Points on a hilly landscape, in no order, each with its height.
A ball rolls from a point to whichever of its 2 nearest points has the largest drop for the distance, and stops where none of them is lower. Distance is the straight distance between rows; heights are no part of it.
<885>: [-38  -4  18 -47 -37  20  10  -3 -20  70  31  -8  28  16   4 -18 -84 -75
  -8 -79 -20 -22  -9 -29  12  11   6  48 -15 -14  45   3  43  12 -23  40
 -28  79  16 -62 -58 -22 -35 -42   6  38  16  15]  (h 26.5)
<198>: [ 87   4   2  12  48  -9  20  71  14  -4 -52 -13  15  32  25 -28  -2  35
  -1  73  -2  33  19 -89 -39  -8   5   6  57  -9  24  46   6  14   5  11
   3   1  15  89 -27 -31  -1  72   9  14 -14   0]  (h 53.0)
<893>: [ 69  11   7  16 -26 -11  15  19 -51 -35 -12  -1  25  28  -1  13  77   9
 -33  36  25  33 -37   3 -21   4 -33  19  11 -26 -27 -15  38   9  37 -48
  29 -23 -12  47  12  88 -17  -3  34 -34  -6  -9]  (h 39.4)
<565>: [  6   0  31  -3  42  29  30  15  -3   6  -8  -5 -14 -53  55  41  21  34
   7   6  35  14  -2  18   9 -13   1  26  19  47  40  36  39  44  16  17
  76 -60   4 -25 -42  17 -12 -30 -36 -29 -39   3]  (h 56.8)
<92>: [ 24  37 -41  27  41 -33  -7  28  13 -29  22   2  11  26 -36 -24 -25   9
 -14  48 -35  -6 -12  14  -3  17 -25 -57 -37  -5  19 -10 -34 -40 -21  22
 -34  16   4  28  53 -10  56  51   5 -11   6  15]  (h 41.3)
<26>: [-29 -75  29   5  -5 -14 -26 -40  -6 -12 -10  -4   5 -14  16 -24  16   9
  47  28  19   9  46   6  -8 -17  36 -19  65  65 -34 -20 -20   6 -18  13
  13 -18  -5  85  10 -43  12  30 -13  52   0 -26]  (h 26.6)
<1030>: [ 18 -17  -7  42 -45 -27 -38 -29   3 -29  -4 -12 -29  -2 -23  26   3  43
 -10 -17  15 -18   7 -36  -4 -79  -7 -34  -7  11  -1   2 -14 -16 -35 -30
   6 -33 -69  44  -9  21   9 -15  35 -17  -1  19]  (h 59.5)
<377>: [ -6  -8  -9  -8  52 -51  -8 -12 -11  35  45   5  54  -3  -9  36 -29 -17
   3 -76 -11 -54  10 -24  -7  18  -1  45 -79   4  41  27  16   2  24  33
 -37  28  -4 -71  10   1  12 -16  24 -11  29  55]  (h 54.0)
<459>: [ 50 -36   8 -30  29  15  -8 -91 -14 -12  21 -23 -24 -43  29  -9  55  -2
  28 -78 -17 -59  34 -40  12  12 -27   1 -25 -32 -85 -25 -36 -19  57 -49
 -60   4 -20 -42  19 -52   4 -55  22  13  12   1]  (h 38.1)
<528>: [ 43  29 -23  34  15  -4 -18  52 -18 -19   7   3  13  50 -26  25   6   3
 -30  29  -9  13 -12 -49   8 -19 -18  -9  -8 -12  43  25  28 -13   5 -11
  16  39  -7  43  31  59 -12  58  14 -33  25   8]  (h 29.5)
<466>: [ -5  19  -4  -8 -17  70 -12 -10  21  40  23 -13  -5 -14  11  17   8  18
  12   8  -1   2 -17 -24  14  15 -41 -13 -26 -30   1  48  14  22  23  25
  25 -12  29 -24 -55  14 -53  15 -33  41 -41  -8]  (h 62.7)
<169>: [-17   4   4 -31 -32  26  -9  35  -7  31  11 -14  -2   8  -1 -18 -35 -56
 -21 -78  -8 -14   9 -93  36  18  -6  21   9 -24  18  16  27 -12   2  -9
 -24  61   1 -69 -16   4 -30 -29  -5  19  24   7]  (h 32.7)
<258>: [-35  56 -25 -24 -14 -36  -7  87  15   3  19   9  24  10 -29 -21 -58 -39
 -10   0 -22   8 -24  15 -15  36 -14  -1   3  -4  51  -7  16  -7 -38  72
 -15  47  26 -57  15 -16  23 -11 -29   7 -15  19]  (h 39.1)
<972>: [-18 -21  20   3 -16   9  -4 -20  15   3   3 -28 -11 -10  18 -15 -11  22
  17  30 -10   3   2  10 -18   2  12 -40  50  20 -46  -6 -27   2 -16  -5
  -1  -8  31  46  -8 -45  -5  51 -22  46  -5 -42]  (h 18.2)
<1048>: [-30  -3  -2 -14 -34   9 -39  -2  40  44  -7  47  42 -23 -31  15 -15 -13
 -14 -44   1 -12   0 -55  19  12 -26  72 -49 -50  19  12  63   3  42  14
 -20  27  -8 -88 -34  38 -43 -15   1  27  28  22]  (h 68.5)
<841>: [ 40 -37  16  -9  22 -31  29  -1 -45 -42 -15   8  36  16   0 -40  37  25
   3  57  -2   1 -32  54 -41  39 -56 -15  15  12 -79 -49 -19  25  44   0
 -30 -23  18  69  53 -20  35  38  27  18 -15 -19]  (h 27.3)
<986>: [-50  20  11  26 -69  35 -39  -1  14   3  -1  22 -16  -6 -33   9  20   7
  -5  44  21  52 -42  57   7  -2 -17 -17 -31 -16   7  -7  16   0  20 -16
  35 -14   8   8  -9  59 -26  13 -38  29 -11 -30]  (h 38.0)
<551>: [-62  67 -36 -17 -34 -20  -2  39  -1  18  43  11  27  32 -18 -27 -71 -65
 -15  -3 -32  12 -31  55   6  10  12  12 -60 -32  47 -23   6 -13 -51  73
 -38  46  25 -64 -21   4  -8  -4 -10  20  -7  25]  (h 35.8)
<589>: [-10 -74  28 -10  18 -34  35 -38 -12 -34 -27 -21  20 -15  21 -46   7  -7
  19  24   5  22  13  32 -25  12  53   4  64  30 -67 -27 -14  11   5 -25
   7 -10  13  68  20 -40  25   1  26   8  -1 -21]  (h 34.1)
<1016>: [-75 -16  24  -1 -10  26 -59 -15  22  28  20  35   9 -51 -37  14  -6 -33
  14 -54  -7 -46  18  18  40  19  13   8 -26 -34   0 -36   6 -18  19 -10
 -17  31 -13 -72  27  -1 -18 -13 -14  15  47  16]  (h 42.3)
<33>: [-52  59  -1  11 -26  41  28  47  18   8 -23  35 -18  27  17  14 -15 -39
 -16  43   7  75 -20  54  29   7  45  18  23 -13  53  10  20 -20 -12   0
  33  14  21 -26 -14  70 -16  -1 -35  -8   5 -10]  (h 23.0)
<63>: [-30  14 -14  -4 -15  46 -10 -10  48  -6  16 -23 -58 -47  -4 -34 -30  -9
   8 -72 -35 -60  22 -23  39   0 -52 -18  33  -4 -17  -7 -38 -35 -36 -32
 -33  44  -5 -75  17 -23  -3 -10 -41  -1  10  13]  (h 43.5)
<382>: [ 44  27 -27 -20  10 -31   8   2 -49 -55   7 -22   1  57 -12 -27  10  -3
 -30  -3 -25   5 -11  31 -26   5 -15 -26   6   5 -14 -27 -28  14 -30 -17
 -18   8  -2  32  39   1  50 -15  26 -55  -5   6]  (h 48.8)
<453>: [ 33  48   3 -28 -15   2  37  36 -30 -53   0  20   5  47 -10 -26  42 -12
 -53  25  -5  69 -49  54 -24  52 -57  13  53  24 -46 -38   9  29  -7 -20
  15   3  32   4  26  28  29  10  14 -25 -25 -36]  (h 42.9)
<674>: [ -7 -10   7 -23  41 -20  13 -48 -21  33  32  12   7  22  11  22 -41 -42
   9 -94  10 -46  44 -35  39   3  49  45 -74  -8  35  33  -8  -8  23  29
 -33   9 -15 -49 -28 -10  -8 -48  44 -24  38  27]  (h 50.5)
<61>: [ -2  34  -7 -25 -21  18 -11 -45  -2  33   9 -13 -29  36  -4  34 -50 -28
 -17 -70  23 -22  23 -32  38 -19  45   6 -39 -28  20  30 -42 -27 -19  24
 -29  27   7 -29 -64  -8  -9 -34  35  -6  26  26]  (h 46.3)
<839>: [-44 -39  29   7   7   9 -41   3  25   5 -10   8   8 -69  -2 -20  -4 -10
  16 -37  -2 -32  21 -29  37  18  13  14  29  13  -6   0   2 -32  52  -4
 -29  14 -15 -48  54 -15  12   5 -27   4  26  -9]  (h 46.4)
<361>: [-53  10 -19  21 -57 -30 -67  13  19 -15 -17  43   9  -8 -48   2  -4  31
  -8  71   0  48 -21  52 -13 -23  12 -20 -49  -6  -6 -38   2  14  -1  14
  24 -38 -27  35   4  28 -10  20  -9  45 -27   1]  (h 33.3)
<488>: [  4 -15  19 -12  11  -2  41 -20   7 -12 -42 -12 -29   2  56  -5  -6 -10
   1   2  22   8  46 -16 -20 -12  93  10  53  -7  -9  23 -39   5 -22 -30
  -8 -27   8  52 -24 -43   8 -30  25 -23  17  -6]  (h 31.2)
<516>: [-39  -6  -7 -28  31 -21 -13  18  -2  44  36  -1  30 -39 -10  10 -29  -5
  30 -39 -13 -31   8 -12  -1  26 -28  34 -26  29  28  22  47  16  19  75
  30   4  24 -75 -23 -53  -3 -39 -46  20 -23  19]  (h 64.8)
<863>: [-47  16  27 -17 -37  72   1 -28  -5  17   8   7   2 -20  -1   0  49   0
  -1  32  26  26 -48  58   0  61 -35  -1  13   2   0 -14  40  33  37 -24
  50 -13  34 -21  -5  49 -48 -15 -36   9 -23 -46]  (h 42.0)
<385>: [-46  36 -39  -5 -16  -8 -19   9   2  19   9   4  28  44 -16  -7 -72 -32
  -4  21 -32  27  10  31   5   5  68 -17 -30 -33  34   1 -26 -18 -42  34
 -19  27  24 -17 -12 -32  22 -14   7  21   8   6]  (h 31.8)
<926>: [-28  20  23  -3  -3  57  11 -23  15  24 -12  13   3 -27  22  37  32  -6
 -15  -1  -6  -3 -15  -2  31  30  24  36  17 -29 -11  20  18 -13  46 -51
  20 -19   9 -46 -17  39 -30 -16  -6 -30  27 -20]  (h 5.6)
<441>: [ 54 -32  -9 -13  36 -42 -32  19 -69 -27   0  19  75  47  -7 -26  34  11
  -1  54  -3  38 -16  -7 -42  40 -29   5 -10  -9 -39 -32   2  29  45 -19
 -34  -4 -15  87  36 -11  37  32  57  24  -4  -3]  (h 20.6)
<211>: [ -8 -20   1 -28   1  34   1 -75  25  10  12  -3 -40 -56   9   1  14 -15
   3 -81 -14 -62  28 -18  30  19  20   5 -19 -38 -24 -12 -19 -22  25 -50
 -40   6 -18 -87  29 -38 -12 -54  23 -13  38   1]  (h 32.3)
<462>: [ 41  24  10  14 -14  33  41   8 -37 -15   5  11   7  37  21  41  66  -3
  -5  33  30  75 -45  40  -6   4 -12  11   8   8   5  -1  40  35  30 -31
  68 -43  16  37 -20 104 -30   5  17 -19 -36 -20]  (h 44.4)
<942>: [-23  44  -8   0 -29  71  55  -7  20  11 -12   9 -20   9  22  25  -4 -22
 -23   8   2  30 -21  28  35   6  52   7  16 -39  14  26  -9 -11  -9 -31
  23  18  26 -36 -43  28 -18 -16  -5 -29  15 -18]  (h 15.5)
<101>: [ -8  20 -23   0 -11  15  12  25  48  45  -5  32  40   2 -16  13 -28 -10
  -8 -20  -9  -8  12 -82  14   5 -13  47 -69 -64  22  45  36 -23  40  25
 -41  44  -6 -48 -34   0 -39  36  14  21  28  28]  (h 66.7)
<622>: [ 58  14  11  36  26  38  22   2 -40   1  25 -11  10  48   7  32  37  25
  -9  27  16   2 -31 -33  -2  12 -14 -27  -4 -12  11  28   7  -2  14 -40
  26   7  -1  57  -5  71 -42  59  13 -24  14 -14]  (h 21.3)
<684>: [  4   9 -24  36   6 -38   3  19   2 -23   9 -13 -29   8 -23 -33 -29  23
  -1   4  -9 -34  -3 -15  -4 -41  12 -66  23  18  40   3 -38 -42 -45  -4
 -22  10 -19  36  55 -21  51  30   8  -7  15  13]  (h 45.1)
<1039>: [-51  24 -16 -14 -66  15 -18  -2  11  10  14   0 -10  28  14 -25 -23 -29
  -3  48   2  46 -14  59 -30   3  50 -34   2 -15  19 -24 -27  19 -65  22
   9  12  29  23 -17 -35   7  -6 -17  17 -17 -30]  (h 27.1)
<754>: [ 19 -21 -12 -51  71 -34   5  14 -30  48  53 -13  72   1  -8 -10 -36  -9
  19 -34 -15 -49  -6 -30 -39  32 -42  55 -64  29  31  45  43  49  39  61
  -1  33  14 -49 -14 -49   0 -17  -6  24 -22  38]  (h 62.3)
<48>: [ 26   1   2 -10 -29 -15  -8  29  18 -20 -52 -11  11 -31 -20  14  29  42
  15  47  29  37 -16  33 -20 -42 -45  10  14   1 -37 -28  14  37  12   6
  29 -67   3  16 -52   2   7 -31   2  26 -59  -5]  (h 51.7)
<46>: [ 14   2  -6  49 -25 -19  -9  19  23 -47 -25   2 -20  12 -47  25   8  25
 -19  -5   2  -4  -2 -12   0 -37   0 -12  13  -3  10 -24  22 -29 -10 -42
   8 -23 -34   2  13  57  19  -7  25 -25  32  17]  (h 55.9)
<646>: [  0  50 -34   0 -24   7  17  24  -5  -9  17  -6 -40  35   6 -29 -29 -30
 -39  -6 -47 -20 -14  33  -9   7  22 -19  -3 -33   1  -6 -45 -30 -38  -5
 -38  60  23 -24  21 -10  30 -15  -2 -33  -2   6]  (h 4.1)
<982>: [ 53 -70  27  -3  33 -24  52 -21 -20 -18 -49 -20   0 -12  56   0  45   8
  21  28  42   0   6   5 -30 -17  41  51  66  36 -56 -38  -2  15  22 -34
  -5 -40   7  74   0  -6  22 -39  33  -9   8 -15]  (h 40.5)
<2>: [-17  -3  10  36  54 -23  42 -32 -33 -31  33   0  -3   6  20  -8  18 -14
  10   8 -14 -16  -2  78   2  13  26 -24  -2  46  -2  -8 -50 -28  -4  -6
  -5  11  -9  -2  84 -14  33  16 -18 -54  28 -24]  (h 40.2)
<561>: [ -5  15 -27  29  -5 -31 -27 -47   2  -4  17 -35 -33  12 -27  20 -30  25
  18 -39  19 -41  39 -35  20 -64   0 -42 -31  20  12  11 -55 -18 -22  14
   2  -7 -45  42 -24 -35   3  -9  22   9  -7  26]  (h 62.8)
<216>: [ 58   2  -5  31  88 -30  19  41   5 -10 -32 -12  11  23  13  -6 -28  17
  -5  22 -10  -8  35 -70 -10  -8  30  -5  14  28  34  61   6  -4   7  20
  -1  11  11  56  19 -19  19  56   3 -11  12  17]  (h 57.0)
<346>: [-19  -3  -2 -27   1 -42 -48  63  -6 -18 -10 -13  32 -13 -34 -35 -46 -31
 -11   0   3  30  10  -3 -41  22  -8  13  34  29  31  -7  24   5 -31  52
  10  24   6 -20  19 -56  46 -36 -15  18 -31   8]  (h 43.1)
<87>: [  -9    6  -20  -31    5   13   17  -61    6   38   44    4  -29  -16
   11    7  -28  -48   13  -80  -59  -69   14  -11   11   25  -12    8
  -45  -32    7  -14  -21   -6  -16    4  -53   54   -6 -111   14  -30
    5  -37   15  -25   23   27]  (h 26.1)
<55>: [ -3  40 -42 -23  17 -11  32  20   9  -3  18   7 -28  24   3 -38 -57 -62
  15 -58 -70 -26   2  -1  34  13  26  -3 -25 -48  30  -6 -48 -48 -49  16
 -81  58  34 -68  27 -19  32 -41   7 -31  10  35]  (h 12.9)
<738>: [  2  -4   8 -19   5   0  37 -17  13 -12  11 -22  -5 -37   4  -3 -13  16
  14  31 -19 -28  -8  62 -14  12 -25 -53  16  22 -50   6 -50  -5 -12  17
   0   7  30   8  14 -70  20  24 -49   0 -26 -17]  (h 25.5)
<157>: [ 14 -29 -16 -31  20 -34 -32  13 -23  19  51  20  43  19 -24   3   3 -25
   1 -63 -31 -33  -8 -51 -20  43 -41  34 -87 -34   9 -14  39  21  33  14
 -30  32 -10 -62  42  12   6  -6  15  -4  24  35]  (h 56.9)
<144>: [-17  22  -6 -38   5  -3  36   5  -4  34  31  11  19  21   4  -3 -68 -73
   0 -78 -43 -33   0 -15  37  24  12  25 -41 -35  33   7  -4 -26 -30  29
 -61  51  24 -74  -8  -9 -10 -28  25 -11  31  40]  (h 19.6)
<197>: [-13 -61  13  39 -23   1  43 -21  18 -12 -51  12 -52  26  45 -26   7  12
  23  59   2  27  10 -28 -23 -27  68 -30  70  43 -15  -4  -7 -15 -29  -8
  20 -25   0 102 -13  -7 -18  70  23  26  -9 -17]  (h 31.4)
<121>: [-44 -20  14 -29 -11 -70 -69  10 -24 -11  -4 -17  19 -15 -14  -3 -30 -24
  21 -34  32  23  31   8 -24 -24  15  18  28  42  16 -27  22  29 -26  54
  15 -10 -23  -8   3 -65  30 -82  -9  29 -23  -7]  (h 47.1)
<553>: [-47 -14  -4 -21 -21 -54 -41 -28  -9   4  33 -23  -5 -43 -33  -6 -38  -8
  22 -16   5   0  22  64   3 -16  17 -17  -8  23   7 -31 -29  13 -23  42
   0   1 -19 -33   6 -75  35 -47 -29   4  -4  -5]  (h 50.8)
<1049>: [ 36  11 -40  11 -28 -31 -19  -9 -35 -45   2   2  -9  44 -36  26   9   0
 -35  18 -17  24 -18  33 -12 -41  12 -23 -12  -2  -6 -18  15  -8 -31 -35
  12  -6 -39  37   3  56  33  -9  39 -43  15   6]  (h 52.4)
<923>: [ 33 -23  -2  -3 -29  -2 -18 -18   3  -9 -16 -23  -2 -27 -13  27  35  42
  15   8  33 -19  15  -8 -11 -39 -38   3 -27 -26 -46   4  -3  20  33 -18
  -5 -44 -19  25 -66 -13  -6 -24  15  12 -16   8]  (h 47.6)
<422>: [ 19  13  30 -29 -23  26   2  10 -25  -3  -1  11  31  24  -5   0  39   4
 -13  15  30  69 -48  27 -20  45 -47  19  43  -3 -13 -17  26  33  10  -3
  48   2  18 -16  -6  24 -15 -21   5   3 -36 -42]  (h 45.8)
<21>: [ 51 -25  -7  41  49 -38   7  44  38   9 -57 -23   5 -25  29   5  -2  62
   8  71  13  -8  39 -71 -29 -41  11   5  56  50  15  32  -1   5  15  15
  -2 -39 -20 114 -25 -14   1  69 -10  27  -6  11]  (h 48.1)
<939>: [ 34  10   2  -5  -4   4  27  -6  -7 -24 -36 -31 -62  14  23   0 -16  -7
 -24 -51  41  21  34 -49   5 -19  52   3  88  -8   1  16 -13  -5 -49 -50
  -2  -1 -13  12 -32 -15   2 -58  26 -21  21 -10]  (h 37.9)
<867>: [ 73  -6  26 -17  -5  24 -10  18 -62  -4  10   0  31  35 -20 -18  57   1
 -40  -6  16  13 -38 -21  -7  54 -48  15  24 -42 -49 -15  45  36  42 -51
 -17  -4  14  14  34  46 -20  27  29 -22   5 -33]  (h 33.8)
<497>: [ -1  39 -17   0  -9  60  20  25  49  55 -15  15   1  12   2  21 -16   7
 -18  27  13  11  11 -59  22  -5  -5  11 -50 -54  23  63  22 -21  28  19
   6  14  17 -43 -76   7 -44  51 -23  34  -3  11]  (h 64.9)
<58>: [  3 -23  28  30  -1 -13  37   5   6 -47 -44   4   8  -9   4   0  39  17
  -9  45   2   7 -10  22 -11 -21  13  10  37  17 -41 -22  13 -13  20 -47
  44 -36  -2  52  27  50  -2  31  17 -15 -12 -18]  (h 26.4)
<325>: [ 20  -1   5  23  33  12 -44  52   2   6 -13  -4  34  33   1  33  -7  27
  -2  42  19  28   6 -57 -10 -26   4   3 -21   6  59  38  40   8  26  22
  36   0 -18  43  -7  35 -18  46 -12  -7  -7  -1]  (h 36.0)
<930>: [-42  12  -4 -22 -38  -2  -5  40  20   1 -17  31   7 -12 -10 -16 -15  -3
  -7  56  -3  60  -8  88  -8  22  17   3   3 -13   1 -23   6  27 -11  39
  17  -5  28   5 -24 -13  20  -2 -28  39 -21 -17]  (h 21.9)
<47>: [-61 -19   6  57 -52   5  -2  -1   8   0   0  22 -21  18  10   0 -16   8
  21  52   7  43  -1  53   5 -43  54 -42  -1  50  46 -10  -6  -9 -35  17
  40 -33 -20  66  -2  41 -21  39 -26   9 -29  -8]  (h 35.1)
<443>: [-36 -61  -3  44 -35  -1  -4   5  15 -15 -39  14 -53   8  47 -16   6  16
  28  36  30  52  21 -13 -15 -42  61 -29  52  59  11 -19  30  21 -54   0
  61 -49 -17  56 -24  22 -34  38 -25  40 -25 -19]  (h 37.7)
<1014>: [-19  -3  18   1   4  63 -27  10 -10  22  -4  -5  21 -24  25  26  24   2
  -4 -17  35  34 -11 -16  15   3  -7  11  17  20  33  29  61  26  23  14
  45 -16  14 -27 -46  41 -46 -16 -30  12 -43 -21]  (h 60.1)
<437>: [  8 -14   9  30  15  -5 -14   7  26  16 -26   8   7  -9   9  27   6  41
   7  44  29   2  43 -69  14 -47  29  14   8  20   3  32   4   2  17   7
  14 -34 -16  89 -22  16 -11  53   1  15  10  -1]  (h 42.4)
<872>: [ 19 -57  27  27  41  -2  58   7   2 -22 -61 -21 -29 -26  56  25  22  14
  33  10  60   0  26  -6   3 -36  43  34  58  62   5   5  10  23  -5 -15
  44 -70 -13  72 -35   9  -6 -28  26 -27  -6 -16]  (h 46.7)
<140>: [  0 -21  -8  12 -18  -8  35 -35  27 -12 -41 -15 -56  22  41  -9 -21  -5
   9  10  13  31  29 -59 -15 -40  81 -29  75 -12 -27   5 -23  22 -69 -24
  -8 -22 -11  98 -42 -44  11  28  39  19   5   3]  (h 23.1)
<320>: [ 30  29  -7  -9 -43  -7  57  24 -13 -50 -13   5 -38  50 -15 -16  22  -6
 -47  30 -10  49 -29  73 -12  14   2  -3  32 -23 -40 -27 -10  -4 -31 -54
   1 -10   5  13  10  37  19   4   2 -23  -4 -19]  (h 38.5)
<714>: [ 31 -24   2  -3  59 -52 -17   7 -34 -26  27   0  35   3 -23 -32  16  40
  28  39  -2 -36 -20  47 -52  22 -80 -32 -28  42 -21  -7 -22   2  32  25
 -40 -15  -3  55  75 -48  37  44   5  -1  -8   3]  (h 33.2)
<379>: [-26  19 -19   7  60 -10  29 -31  32   7  27  23 -14 -43 -11   3   4  31
  19  19 -30 -41 -24  79  -9  34 -51 -26 -42   8 -23   6 -34  -8   0   9
   8   2   7 -47  38 -49  27  16 -40 -34  -6 -15]  (h 31.3)
<504>: [-35   5   1  17  34 -26   4 -66  -6  17  49  19 -15 -23 -16  16   3  -5
  39 -13 -23 -45 -25  81  16   5 -10 -48 -58  18   1 -17 -49 -24 -10  -5
 -21   9 -14 -49  63 -23  40  -2 -21 -41  26  -2]  (h 35.6)
<53>: [ 46  -6  17   0  25  53  -2   1 -66  -8  30   8  14  41  21 -19  41  -6
 -17  24   5 -13 -30 -33  -8  50 -31 -27   7 -18 -24   4   0  -5  13 -50
 -11  41  17  45  44  26 -28  70   8  -3  11 -35]  (h 28.2)
<445>: [ 90   4   4   7  20  12  35  28  15   3 -64 -27  11 -34  23  15  63  60
  23  49  37  21 -40   2  -4 -50 -68  34  24  19 -14 -12  22  28  25  -3
  50 -72  28  18 -43  52  -6 -19   2 -15 -50   6]  (h 53.3)
<626>: [ 29 -23  17   6  44 -38  30 -18 -50 -58  17 -22  -3  25  21 -42   1 -16
   5  10 -29   1  -8  55 -17  10  14 -21  43  51  -7 -19 -16  -3 -33 -20
   1  12   8  53  81 -29  48   8  23 -58   3 -10]  (h 44.7)
<404>: [  6  -5   3 -19 -25  41 -24   1  38   2 -11 -11 -25 -41  -1 -26   9 -10
 -15 -69 -22 -35  18 -76  23  14 -42  20  40 -30 -24 -12  21 -10  10 -42
 -28   9 -15 -76  11   2 -34 -25  -8  15   9   0]  (h 38.6)
<399>: [  8 -33  39  -6  26  18  30 -11 -11  -9 -15  -5   1 -36  25  26  39  21
  -5  22  23 -11  -1  28  -4  -1  19  18  20  18 -34  21   4  13  43 -25
  31 -21  10   7   2  20 -17   0   2 -25   8 -21]  (h 17.5)
<319>: [  43   -9  -21  -50   21  -26  -12   11    2   36   45  -13   43   -6
  -21  -15   -8   -6    1  -48  -40  -41  -17  -52  -28   26 -101   26
  -68  -17    0   30   48   10    9   27  -19   38  -16  -68  -21  -26
  -13    4   10   19  -17   51]  (h 59.6)
<1076>: [ 36   8  -2  33  25 -24  47 -19  29 -30 -14 -10 -46  -8   9   0  -3  27
  -9  -5 -19 -37  12  10  14 -33   2 -42   7  19  -3  18 -43 -37 -33 -15
   0 -15  -6  25  15 -13  32  32   4 -42  11   4]  (h 49.1)
<223>: [ -5  19 -35  -1  37 -48 -22  30 -11 -17  36  42  37  34 -41 -15   6  18
  -7  53 -25   3 -12  45 -38  30 -49 -28 -72   2 -25   5 -21   7  25  37
 -26  -3  16  25  47 -36  32  56   4  -6  -3  10]  (h 37.6)
<1024>: [ -7  10  20  16 -17  34  34   0  16 -27 -25  22 -16  11 -20  -4  57  -6
 -42  19  -5  19 -44  40  14  31 -10  14  27 -21 -39 -26   4 -10  17 -57
  14  -1  -2 -15  31  56 -18  30  18 -12   4 -21]  (h 33.5)
<1063>: [  6 -19  12   9  31  15 -38 -34  38  -3  18   1 -24 -47  -1   3  13  37
  23 -28 -27 -61  31 -34  37  -1 -23 -16  -9   5 -32   6 -48 -41  12  -6
 -36   3  -4 -19  47 -28   5  28 -24   7  27  11]  (h 50.6)
<731>: [ 43  -4  12  15   6  37  16  11 -30   8 -14  -4  31   0  16  31  72  49
   3  50  48  37 -49  -7  -2 -11 -49  23  -9   9   6  10  68  60  43  -2
  69 -58   8   9 -11  87 -43 -19  -1 -19 -55   0]  (h 48.7)
<762>: [-45  29  -5   5 -31  37 -21 -64 -12  34  24   5 -22  25 -14  35 -12 -10
   5 -53  13 -30  -5  -4  64 -30  60 -17 -71 -38  36 -10 -32 -38 -28   7
 -15  23 -15 -21 -29  30 -37 -14  15 -10  43  14]  (h 42.5)
<618>: [-51  13  11   9 -20  33 -19 -66  28  59  16  21  -7 -35 -14  40 -13 -16
  25 -85  -6 -67  19 -33  60   2  16   9 -56 -21  20 -12 -10 -35   3   9
 -35  13 -11 -74 -20  -3 -34 -19  11  -2  55  15]  (h 38.2)
<484>: [-55  20 -12  11 -33 -46 -64  43  13  -9 -28  26  30  -2 -52  -1 -26  -7
 -21  47 -22  44  10  46 -10   0  21   8 -27   1  14 -36   0  -4  -8  35
  -2  -3  -7  -9  22 -19  34 -16   4  35   5  10]  (h 28.0)
<548>: [ -74   -6   -7  -21  -13    0  -22    0   62   64   11   17   27  -58
  -13    6  -29    1   21  -50  -14  -25   20   -6   25    6  -27   38
  -32  -18   20   17   19  -10   26   49  -20    7    0 -114  -26  -13
  -20  -19  -29   40    1   35]  (h 67.1)
<85>: [-57  19 -21  48 -31   1  -2  43   2 -15 -24  37 -14  46  10   1 -14 -13
 -12  72  11  93 -12  56  -2  -7  62   4  11  22  63 -11  24   1 -42  17
  49 -21 -14  21  13  69   9  18 -25   9  -8  -1]  (h 29.4)
<918>: [ 18   2   2  11 -14  16  51 -41   8 -29 -12 -41 -90  -5  19  25  -7  16
 -14 -35   9 -20  26  -5  13 -47  10 -22  50  17  -9  19 -54 -27 -41 -29
  18 -28 -13  26 -26  -9   7 -31 -13 -28   0 -23]  (h 44.2)
<711>: [ 66 -37   7 -11  28 -24 -49  38 -33  -1 -10  11  74  24 -17 -18  24  -1
 -12  37   2   2  25 -61 -24  26   4   9 -27 -26 -18   2  12  20  66 -16
 -36  10  -9  58  21   5  12  17  30  18  24  16]  (h 27.2)
<915>: [-45  11   2 -27 -40  12 -58 -40   5  38  48 -27 -26 -40 -23 -17 -17   0
  10 -39 -10 -38   5  21   4 -11 -31 -24 -25  21  -6 -21 -27  -8 -23  27
  -6  13  -4 -42  -5 -59  -9 -26 -46  32 -11   1]  (h 50.7)
<763>: [ 36 -14  22  -4  22  -1  32  17  -6  -3 -37 -30 -29 -38  56  35  10  11
  19 -18  65  21  42 -16  -1 -38   2  33  67  40  30  24  12  61 -11   5
  61 -55 -25  19 -59  -4  -9 -77  -3 -14 -34  -7]  (h 52.1)
<792>: [ 64 -23   1 -25  -6  -2 -35 -46 -22 -14  -4 -27   3 -22   6 -15  48  17
  10 -37   9 -25  34 -42 -12 -12 -23 -13  -6 -56 -58  -9 -24   8  48 -52
 -36 -20 -24  13 -10 -17 -22 -37  16  13   2  -4]  (h 43.2)
<68>: [-63  38   0  12  -9  48 -18 -14  54  35  28  -2 -40 -41  -1  -1 -16   2
  22 -36 -12 -46  11  16  42   6 -26 -33  19  27 -11  -5 -31 -26 -35  14
 -12  33  12 -56  -2 -15  -1 -14 -87  30  -8  -8]  (h 47.3)

Where does a ball stop that starts at each point below?
<63> -> <646>
<516> -> <618>
<48> -> <646>
<445> -> <622>
<553> -> <930>

Call two points neighbours if one is among the 2 nearest of the other. Go from one point of each pair to the other, from neighbour to neighbour, staying as low as possible. Name the highest point that can't be avoided.
<926> and <930> -> <422>
<441> and <926> -> <1076>
<926> and <140> -> <443>
<618> and <646> -> <1063>
